Each scene shows the same named points in several views. A view is turned or mirrored, and shifted as a whole, has a little noise and may leave points out.
In the rows, zero is written as 128.

Scene 1
View 1
Q_468: [115  82 158 107 186 137  92 156 106 117 198 131 140 100 217 118 149 162
 200 131 116 174 212 121 159  64  86 193 105 108 153  85 193  80 133 114
  80 186 168 175 125 181 155 159 117 149 134 157 102]
Q_888: [128 134 127 161 105 115 105 121 139 150 169 159 112 124 124 153 161 148
 116 107 156 166  87 110 187 108 100  86 125  98 192 115  80 103 130  84
 108 107 119 155 132 116 129  77 161 151 113 108 163]
Q_788: [142 124 125 128 131 103 112 122 124 122 176 152 132 109 152 133 153 158
 149 120 134 174 144 105 164 106  92 126 129  98 192 106 119 106 118 113
  90 136 144 153 119 137 133  96 131 156 125 133 128]
Q_744: [109 102 147 155 117 157  98 138 125 151 170 155 112 126 164 158 145 139
 132  90 151 174 110 135 185  77 120 123 120 110 162 125 119  89 148  62
  96 125 101 168 138 143 144 113 176 143 117 118 157]
Q_582: [178 141  80 152  84  71 133  82 134 117 154 177 131 116 108 140 150 149
 110 106 146 175  94 101 154 135  96  70 150  90 221 137  49 145 112 120
  95  93 127 123 120  98 121  44 142 164 116 112 143]
Q_114: [158  98 103 126 119 112 127 104 114 109 169 168 141 110 166 134 134 148
 149 107 133 190 156 119 141  96  98 133 140 100 190 127 118 133 126 115
  76 132 135 139 125 144 136  98 142 153 124 136 117]
Q_289: [162 118 103 129 117  93 127 100 119 112 164 169 140 114 144 136 145 153
 139 111 135 182 139 111 147 113  92 115 140  95 202 125  98 136 119 125
  84 125 143 137 121 132 130  84 132 159 125 130 125]
Q_530: [135  92 129 139 119 144 112 119 111 132 171 160 125 118 174 147 132 142
 144  94 135 186 135 136 159  79 111 137 127 105 167 127 126 112 144  80
  84 132 118 156 133 149 146 116 167 148 123 130 135]
Q_932: [164 115 109 111 151  78 123 112 116  97 184 151 149 103 167 113 159 170
 171 137 117 177 185  98 139 104  74 147 132  90 202  98 133 125 110 148
  81 155 173 141 113 146 130 101  99 160 131 145 101]
Q_315: [157 118 105 134 113 101 120 105 123 120 168 165 134 115 142 135 143 153
 135 109 136 180 131 111 155 108  97 115 137  96 198 124  95 131 121 116
  87 122 137 138 121 128 133  83 138 158 126 128 130]
Q_863: [150 124 113 151  98 113 120 107 127 131 161 170 126 122 133 144 145 145
 122  98 147 180 103 120 165 108 105  97 135  99 194 130  81 122 130  93
  97 106 120 143 127 123 131  77 156 157 119 120 147]
Q_791: [158  86 111 123 119 127 122 109 103 105 169 164 138 113 179 132 124 142
 158 100 129 195 163 132 133  86 102 148 139 105 178 134 128 130 135 108
  70 138 130 141 125 150 147 115 150 151 127 141 113]
Q_891: [159  96 108 127 124 114 125 107 109 107 171 163 141 112 171 129 130 149
 151 106 129 191 155 124 139  96  97 140 137 100 185 127 122 129 126 112
  78 135 137 142 124 146 137 106 143 155 128 138 119]
Q_992: [118 119 151 136 151 121  95 144 131 138 187 137 127 113 165 136 169 158
 154 123 135 163 146 106 188  91  91 139 113 102 174  89 135  82 130 100
 103 147 146 170 126 140 138 111 131 153 122 131 136]
Q_405: [127 128 135 150 128 115 104 131 133 143 179 150 121 118 137 146 164 156
 137 114 144 167 118 109 185 103 100 108 121  98 183 102 103  95 126  93
 102 126 134 162 128 127 129  87 146 148 116 123 151]
Q_658: [156 116 120  93 178  72 116 127 117  91 190 142 155  94 176 104 162 174
 185 150 108 172 209  93 144 102  65 163 126  95 202  79 154 113 104 156
  81 173 192 150 110 149 133 113  81 164 134 159  91]
Q_909: [139 103 119 153  95 138 116 113 119 136 162 171 118 127 148 155 135 136
 125  88 147 184 109 131 160  95 114 107 137 105 178 138  93 118 138  77
  88 110 104 146 132 132 135  90 173 147 119 118 144]
Q_327: [165  85  99 127 111 127 127  99 101 104 163 174 140 114 179 136 119 142
 146  96 131 193 149 131 129  90 107 142 141 103 184 144 116 138 134 109
  71 126 121 136 124 145 141 108 153 155 128 135 118]
Q_331: [152 162 126 120 165  36 107 128 146 117 189 134 143 100 119 114 201 186
 162 160 121 150 156  63 184 134  57 105 122  83 228  61 101  99  86 157
 110 149 197 155 106 116 112  67  69 169 122 137 126]
Q_13: [132 142 136 144 146  81 101 133 141 137 182 139 128 112 136 135 182 165
 144 136 138 155 132  92 191 112  85 107 120  93 199  83 107  94 112 113
 109 136 162 158 118 124 125  82 114 158 123 124 142]
View 2
Q_658: [134 183  98 127 138 140 154 126 102 125 136  98 190 115 165 101 172 112
 134 120 148 121 146 146  67 114 165 171 137 102 143 147 133 141 101  94
 145 129 179 154 157  96 112 120 108 133 165 138 149]
Q_114: [174 150  58 124 133 140 121 103 114 115 146 128 130 172 116 127 130 127
 122 118 127 130 140 171  91 160 156 157 147 100 126  97 156 120 139 133
 147 154 142 121 124 130 141 144 106 102 137 152 121]
Q_331: [108 167 141 139 122 148 125 105  91 130 190 116 131 129 163 103 185  50
 127 121 127 139 100 152  75 132 173 165 154 124 135 188 148 130 105 111
  90 132 211 112 157 108 111 150  69 146 189 120 148]
Q_289: [176 146  67 128 122 134 112  98 119 114 165 131 113 180 115 131 116 117
 126 116 127 136 128 168 101 172 158 150 164 109 119 102 162 105 144 141
 132 162 148 111 115 131 142 148  94 107 130 154 130]
Q_468: [165 186  45 114 163 145 163 144  77 151  64 105 192  96 154 121 205 154
 119 136 127  92 169 163  37  98 146 191  90  76 156 107 140 164 101 104
 206 107 131 167 172 131 114 122 167  98 163 128 101]
Q_13: [134 151 106 133 128 149 110  97  82 141 169 132 101 146 137 128 186  67
 116 123 110 130 100 168  73 154 163 170 136 114 131 152 167 121 122 137
 112 134 174 101 150 146 127 164  93 117 177 119 116]
Q_744: [181 132  40 121 137 150 100  95  77 148 126 156  64 171  99 156 179 108
 101 130  88 111 113 196  68 174 143 175 114  95 134  87 188 120 148 167
 162 137 116  95 131 186 155 176 132  77 159 126  76]
Q_932: [151 164  89 128 128 137 133 115 113 115 157 112 160 150 143 111 138 112
 133 114 143 134 142 156  88 140 165 157 153 108 129 129 143 125 121 114
 132 146 173 135 139 107 124 133  95 124 147 147 145]
Q_909: [187 131  49 121 128 137  94  87 105 128 151 151  74 191  97 147 137 117
 111 119 104 129 116 186  90 185 148 157 142 102 122  82 183 109 154 160
 147 156 125  92 118 167 156 171 110  85 136 144  99]
Q_788: [157 152  81 126 127 140 119 101  99 133 151 134 114 157 126 128 158 102
 117 121 117 126 122 173  82 156 160 161 140 106 135 120 162 124 132 136
 136 148 156 111 138 140 132 152 106 107 157 138 119]
Q_891: [178 159  61 121 134 134 125 110 120 113 143 121 144 167 117 124 123 134
 129 117 133 126 150 163  94 157 153 154 153 101 128  94 152 118 136 126
 149 156 143 129 128 122 138 134 109 107 130 155 133]
Q_863: [173 129  67 128 120 142  90  87 107 122 172 146  69 189 102 142 137  96
 114 118 106 134 105 183  95 187 156 155 153 117 122 106 181 103 153 156
 123 161 143  91 116 156 150 165  94  99 148 145 115]
Q_992: [152 154  73 125 143 151 123 109  75 149 125 132 113 137 132 135 198  98
 107 128 110 112 118 174  56 144 152 180 114  97 140 126 168 136 121 139
 150 129 151 114 152 160 128 160 121 101 175 118 100]
Q_530: [186 141  41 124 139 144 114 103  99 134 124 139 105 166 108 143 150 130
 112 125 111 114 132 181  75 165 147 168 128  97 133  82 176 122 144 151
 167 144 123 116 127 162 146 158 127  84 141 142  93]
Q_405: [158 139  71 129 131 149 104  94  86 140 152 149  77 162 117 140 174  86
 107 124  98 122 102 180  73 167 151 171 129 107 131 123 179 119 141 152
 133 140 148  93 140 164 140 171 106  96 169 125 101]
Q_888: [160 128  77 130 125 151  87  81  89 138 172 156  52 181 108 146 161  78
 105 120  95 133  93 190  88 186 154 163 142 111 125 114 188 105 146 168
 117 152 146  80 127 170 146 178  93  93 162 130  98]
View 3
Q_888: [156 133 154 129  97 150 109 102 148 130 119 122 165  75  87 108 164 137
 178 154 164 190  77  52 118 143  94 132  96 105 131 166 140 157  96 161
 146 168 118 117 139 196 120 152 116  77 100 114 186]
Q_791: [160 131 133 117  90 143 137 148 125 159 145 171 139  94 116 117 108 113
 177 157 168 125  86  76 123 168 115 146 134 122 100 144 171 169 108 138
 155 148 156 138 155 163 127 136 103 138 112 134 162]
Q_331: [128 153 110  84 108 143 107  81 144  72 167 143 186 113 145 144 139 125
  98 141 146 190  95 160  83 165 126 145  84 117 153 170 108  75 153 216
 139 177 145  56  94 142 103 143 101  90 109 150 133]
Q_530: [149 114 143 108  93 155 136 142 127 148 132 162 133  92 110 129 114 119
 186 161 163 136  81  57 143 152  95 139 117 113 104 139 161 173  97 139
 161 151 154 145 148 176 109 139 109 133 121 124 172]
Q_658: [130 131 100  65 106 142 138 135 120  95 178 185 149 131 168 164  82  98
 111 146 147 132  96 159 111 178 132 156 113 127 122 142 134 101 156 189
 149 156 183  94 107 122  90 130  91 155 129 163 123]
Q_315: [157 150 133 122  93 138 125 125 135 147 145 151 160  90 112 114 130 124
 160 146 162 153  89  90  98 168 119 142 125 118 118 163 155 150 120 161
 144 159 135 108 145 165 136 138 107 108  99 132 163]
Q_405: [143 122 144 109  99 153 119 108 145 121 126 140 153  87 106 126 147 127
 165 159 162 172  79  69 130 143  94 131  89 108 127 152 142 147 101 168
 153 167 134 117 126 183 106 148 108  96 113 124 169]
Q_891: [156 142 123 113  92 131 138 146 121 151 164 175 150 105 130 124 103 109
 158 149 167 120  94 104 105 179 126 149 139 126 101 152 166 154 128 149
 150 150 159 122 150 147 131 130 103 140 110 143 150]
Q_13: [135 130 130  99 104 151 112  96 144  96 139 139 162  95 117 135 147 128
 140 155 153 184  85 100 114 151 102 137  87 116 138 161 124 118 120 186
 150 173 141  91 112 170  96 147 102  98 112 136 159]
Q_468: [117  81 111  51 105 164 150 151 115 107 148 201 107 133 163 191  64  97
 144 169 151 111  81 111 176 148 100 145  95 122 104 105 148 131 124 163
 167 148 206 140 112 146  47 133  86 187 156 153 138]
Q_289: [162 151 132 121  91 135 125 125 132 141 155 154 159  94 116 113 124 114
 155 147 163 153  92  97  91 173 125 146 131 122 116 167 153 147 126 162
 143 154 141 107 142 159 139 137 109 113 101 135 156]
Q_744: [143 105 154 109  95 166 123 123 140 141 108 149 134  80  96 131 138 129
 198 170 168 161  75  29 164 133  80 126  93 106 108 136 158 177  78 141
 160 156 142 152 142 204  92 150 110 117 121 114 187]
Q_932: [148 149 112  99  96 135 133 133 125 120 174 172 158 113 141 132 106 105
 131 143 155 138  94 137  91 184 133 152 128 127 119 160 146 118 146 176
 146 156 161  95 129 134 128 129  99 135 108 150 142]
Q_863: [160 146 149 134  91 141 117 117 141 151 129 136 165  75  92 103 147 133
 175 152 169 168  84  62 102 158 107 136 118 113 120 169 155 162 101 151
 144 160 123 121 151 182 141 144 112  92  93 121 176]
Q_909: [159 133 153 134  90 146 120 126 140 158 125 144 148  74  92 105 140 128
 189 158 167 154  82  41 127 156  96 136 119 115 104 158 164 180  90 136
 153 156 132 138 160 189 130 144 113 104 100 119 183]
Q_788: [144 132 127 101  98 145 123 121 131 124 145 154 154 100 118 130 125 119
 151 153 161 154  87  95 118 159 107 144 109 116 121 153 144 136 123 167
 151 160 148 111 130 163 111 139 106 117 109 134 157]
Q_992: [129 107 130  87 103 164 123 113 137 106 131 155 137 108 129 153 123 121
 154 166 156 160  81  83 151 140  92 137  83 109 121 136 136 132 109 174
 160 163 158 119 116 172  71 145 101 121 132 132 162]
Q_582: [176 184 143 152  86 123 109 104 143 152 148 125 194  75  84  77 172 130
 160 138 169 180  92  84  58 176 126 139 138 117 129 199 148 148 118 162
 132 168 102  88 153 170 181 140 119  67  76 125 173]
Q_327: [165 143 137 121  87 136 141 152 121 167 150 174 142  97 110 115 104 108
 175 151 172 122  86  79 115 174 122 146 144 127  98 150 173 173 110 136
 153 144 154 137 156 160 139 133 107 139 109 134 159]
View 4
Q_13: [145 140 122 164 100 155 128 120 130 169 147 151 126 161 137 130 132 106
 125 135 103 136  63  99 130  79 106 122 108 130 162 123 137 111 120 144
 131 120 151 106 108 136 128 136 127 101 131 152 146]
Q_992: [159 129  91 156  84 142 129 129 139 164 154 136 139 154 163 138 123 120
 119 137 144 150  43 110  93  93 118 127 117 130 166 124 121 120 152 155
 156 141 129 111 105 134 118 153 136 106 125 147 142]
Q_405: [134 141  96 148  81 129 130 145 113 171 142 142 131 158 132 156 119 118
 121 153 113 127  36  97 111 114 107 109 119 123 157 117 130 119 122 151
 133 143 146 105 107 130 113 140 147 110 129 148 148]
Q_530: [145 117  71 118  74 113 128 148 117 159 151 109 142 142 151 162 128 144
 125 156 150 124  29 104  77 165 122 117 117 114 166 113 117 125 122 166
 160 156 131 100 107 118 116 142 170 112 102 129 143]
Q_788: [145 120 104 134  95 141 131 128 135 157 151 123 133 147 146 135 141 126
 125 135 121 120  64 102 105 123 118 122 108 124 167 118 132 113 116 154
 141 134 147 103 106 128 133 133 142 104 114 132 146]
Q_114: [141 104  97 110  93 130 133 131 134 148 161  97 133 133 143 140 154 136
 135 137 132 102  62 102  95 167 117 120 109 119 178 114 130 117 101 165
 150 138 145  99 108 116 140 132 155 110  89 109 140]
Q_909: [109 134  82 113  70 106 134 164  92 165 132 126 132 148 112 174 128 132
 126 174 101  99  25  87 106 172 111  94 121 107 160 106 135 120  91 154
 127 157 153  97 116 116 110 117 177 117 116 135 147]
Q_888: [114 149  96 145  78 120 134 159  93 180 127 151 131 157 113 168 118 119
 117 170  86 116  28  88 122 127 103  95 120 113 155 112 140 118 103 146
 116 148 161 100 116 126 104 128 158 114 136 154 151]
Q_932: [155  95 128 121 118 155 131 100 165 144 164  97 126 137 151 112 169 123
 143 106 123 107  98 107 113 134 119 134  94 137 182 116 135 110  96 162
 151 113 147 100 102 128 165 131 128 104  96 103 140]
Q_658: [183  89 125 141 118 172 126  79 191 140 179  97 129 142 176  87 168 117
 138  81 148 131 108 121 103  96 126 155  92 148 191 128 124 111 127 163
 168 101 128 111  93 138 175 147 106 103  96 108 140]
Q_791: [147  94  87  99  85 123 130 128 134 146 161  85 140 131 152 146 152 146
 139 137 150 105  58 109  75 184 128 126 108 119 177 111 123 120 106 171
 164 145 134  99 108 114 140 136 163 113  84 103 140]
Q_289: [130 110 113 114 100 136 132 130 134 154 148 109 123 140 126 138 153 127
 139 133 105  99  72  96 115 155 111 114 106 124 171 110 138 114  88 154
 137 131 156  93 110 122 141 123 148 107 101 117 145]
Q_331: [153 131 154 175 129 184 129  88 164 161 150 147 118 162 137  91 155  92
 132  96  80 131 106 103 155  47 107 134  93 151 173 125 145  98 107 138
 123  97 161 106 106 147 160 135  94  98 134 140 146]
Q_315: [127 122 110 118  94 127 133 132 120 158 145 114 131 140 124 145 148 128
 135 144 102  99  61  97 115 153 111 114 110 124 170 111 138 115  93 158
 133 135 157  96 109 123 134 123 151 112 104 120 146]
Q_744: [136 137  63 135  53 109 125 162  95 165 148 135 146 153 147 180 106 135
 113 177 144 132   4 102  82 139 116 106 132 107 151 118 113 129 141 160
 151 167 132 110 106 124  92 150 173 115 123 155 142]
Q_327: [137  96  82  95  86 119 133 136 130 146 154  87 134 128 142 149 152 146
 135 143 140  97  54 102  82 192 122 117 108 115 178 107 127 122  96 170
 157 148 144  97 105 109 143 129 165 113  84 103 140]
Q_891: [149  98  99 107  99 134 128 124 143 147 159  85 131 132 147 134 159 138
 139 129 135 103  73 107  93 173 125 127 108 126 180 114 130 117  99 164
 158 134 144  97 106 115 148 129 150 108  87 102 138]
Q_863: [114 134  97 127  85 116 131 152  99 167 136 130 126 149 113 162 136 133
 129 165  94 101  39  90 118 155 107  99 116 117 160 110 138 116  88 153
 123 149 160  97 109 122 119 120 167 110 116 135 147]
Q_582: [ 94 134 128 116 100 126 140 150  97 168 124 130 112 146  79 151 154 118
 140 159  43  69  66  76 152 161  91  90 109 117 159 105 159 106  47 144
  94 132 184  87 118 120 137  95 156 107 110 121 148]
View 5
Q_582: [ 81 155 184 130 167 144 115 100 140 140 152 159  98 136 112  70 165  90
 124  96 120 106 133  67 104 132 124 188 151  63 143 191  78 132 131 163
  70 127 129 144 101 105 124 159  91 165 166 173 177]
Q_327: [108 136 128 123 151 158 131 123 153 144 168 119 144 120 105 117 152 116
 125 167 121 113 149 115  92 137 156 149 124 116 117 178 112 149 104 177
 122  99 140 107 145 177 105 114  89 132 167 158 165]
Q_888: [ 87 137 151 103 175 127 100 110 149 115 157 183 134 136  96  53 140 105
 102 114  68 118 122  86  83 165 143 175 118 106 120 173  99 143 112 159
  62 105 146 164  96 133 152 160 117 128 194 155 187]
Q_315: [104 130 160 126 150 131 114  96 142 129 162 132 130 117 108 117 146 109
 118 119  99 108 148 106  93 133 145 173 114  93 127 162 118 139 103 153
 110 107 132 125  96 153 130 156 103 136 161 142 158]
Q_331: [108 112 202 155 137  91  94  47 126 112 158 108 111 100 119 173 144 108
 113  62  95 110 165 106 107 102 123 206 101  51 146 135 145 119  92 106
 135 119 101 115  33 129 157 210 121 147 126 109 130]
Q_530: [113 125 115 106 155 144 115 123 151 125 168 136 155 116  97 108 137 118
 114 161  83 113 143 122  78 153 167 151 102 131 106 162 124 154  89 168
 113  87 144 126 132 184 127 125 111 111 181 146 169]
Q_932: [118 123 163 147 133 129 123  85 138 135 165  97 121 103 120 169 155 114
 130 122 129 107 166 119 102 105 139 174 113  80 135 158 133 135  99 144
 148 111 114  93 103 162 114 149  97 142 134 134 137]
Q_791: [114 132 123 124 147 154 129 116 151 138 164 111 142 116 102 130 149 122
 126 170 115 109 155 123  90 133 160 149 117 117 116 167 125 149  98 172
 132  93 137 105 142 183 106 112  92 125 163 150 158]
Q_658: [127 103 156 156 115 117 116  74 136 126 171  72 137  86 116 211 146 126
 126 125 121 107 180 146 103 101 149 173  91  86 131 135 167 133  77 128
 181 107 105  78  85 187 119 158 104 132 122 110 118]
Q_863: [ 91 141 150 111 166 139 110 112 145 126 157 161 129 130 100  79 145 103
 114 122  90 114 132  93  90 149 142 170 122 101 120 176 101 141 114 164
  84 106 140 147 106 142 136 152 105 134 182 159 175]
Q_114: [111 132 138 126 144 146 125 111 149 135 164 120 136 113 107 127 149 114
 130 149 112 107 151 117  93 131 153 162 116 107 120 166 120 144 101 165
 125 101 133 107 126 169 113 128  93 131 163 150 154]
Q_788: [108 122 148 126 149 125 111  94 144 121 164 128 135 111 102 132 140 115
 115 123  92 113 151 113  90 134 149 173 104 100 123 156 133 141  97 147
 118 100 128 123  97 164 140 158 112 125 161 136 155]
Q_289: [103 135 154 131 152 140 119 100 143 137 159 128 124 119 108 120 152 112
 122 130 115 109 151 104  95 127 143 177 124  86 127 168 115 138 106 156
 115 111 127 117 112 150 121 145  93 141 156 149 158]
Q_891: [114 131 139 133 139 150 125 106 148 141 168 107 135 110 108 142 152 116
 131 153 126 106 155 120  93 122 154 158 119 103 124 167 120 142  99 166
 134 104 130 101 131 177 105 122  83 136 154 146 154]
Q_909: [ 95 140 130 101 165 146 114 126 150 126 163 163 146 129  93  71 140 109
 111 147  82 117 130 100  83 160 155 160 116 121 114 176 103 146 108 172
  85  98 151 144 124 160 132 133 108 123 190 163 182]
Q_468: [143  88 103 123 118 119 113 100 146 107 176  79 180  83  96 196 127 145
 116 167  72 115 170 172  77 131 180 144  59 140 107 121 190 151  55 134
 185  75 126  85 114 234 132 133 128  88 154 102 129]

Which points are out of place in each view (at most two, in the order of its rows)? Write none if all are in place.
view 1 -> Q_932, Q_891
view 2 -> Q_289, Q_468
view 3 -> Q_791
view 4 -> Q_909
view 5 -> Q_888, Q_315
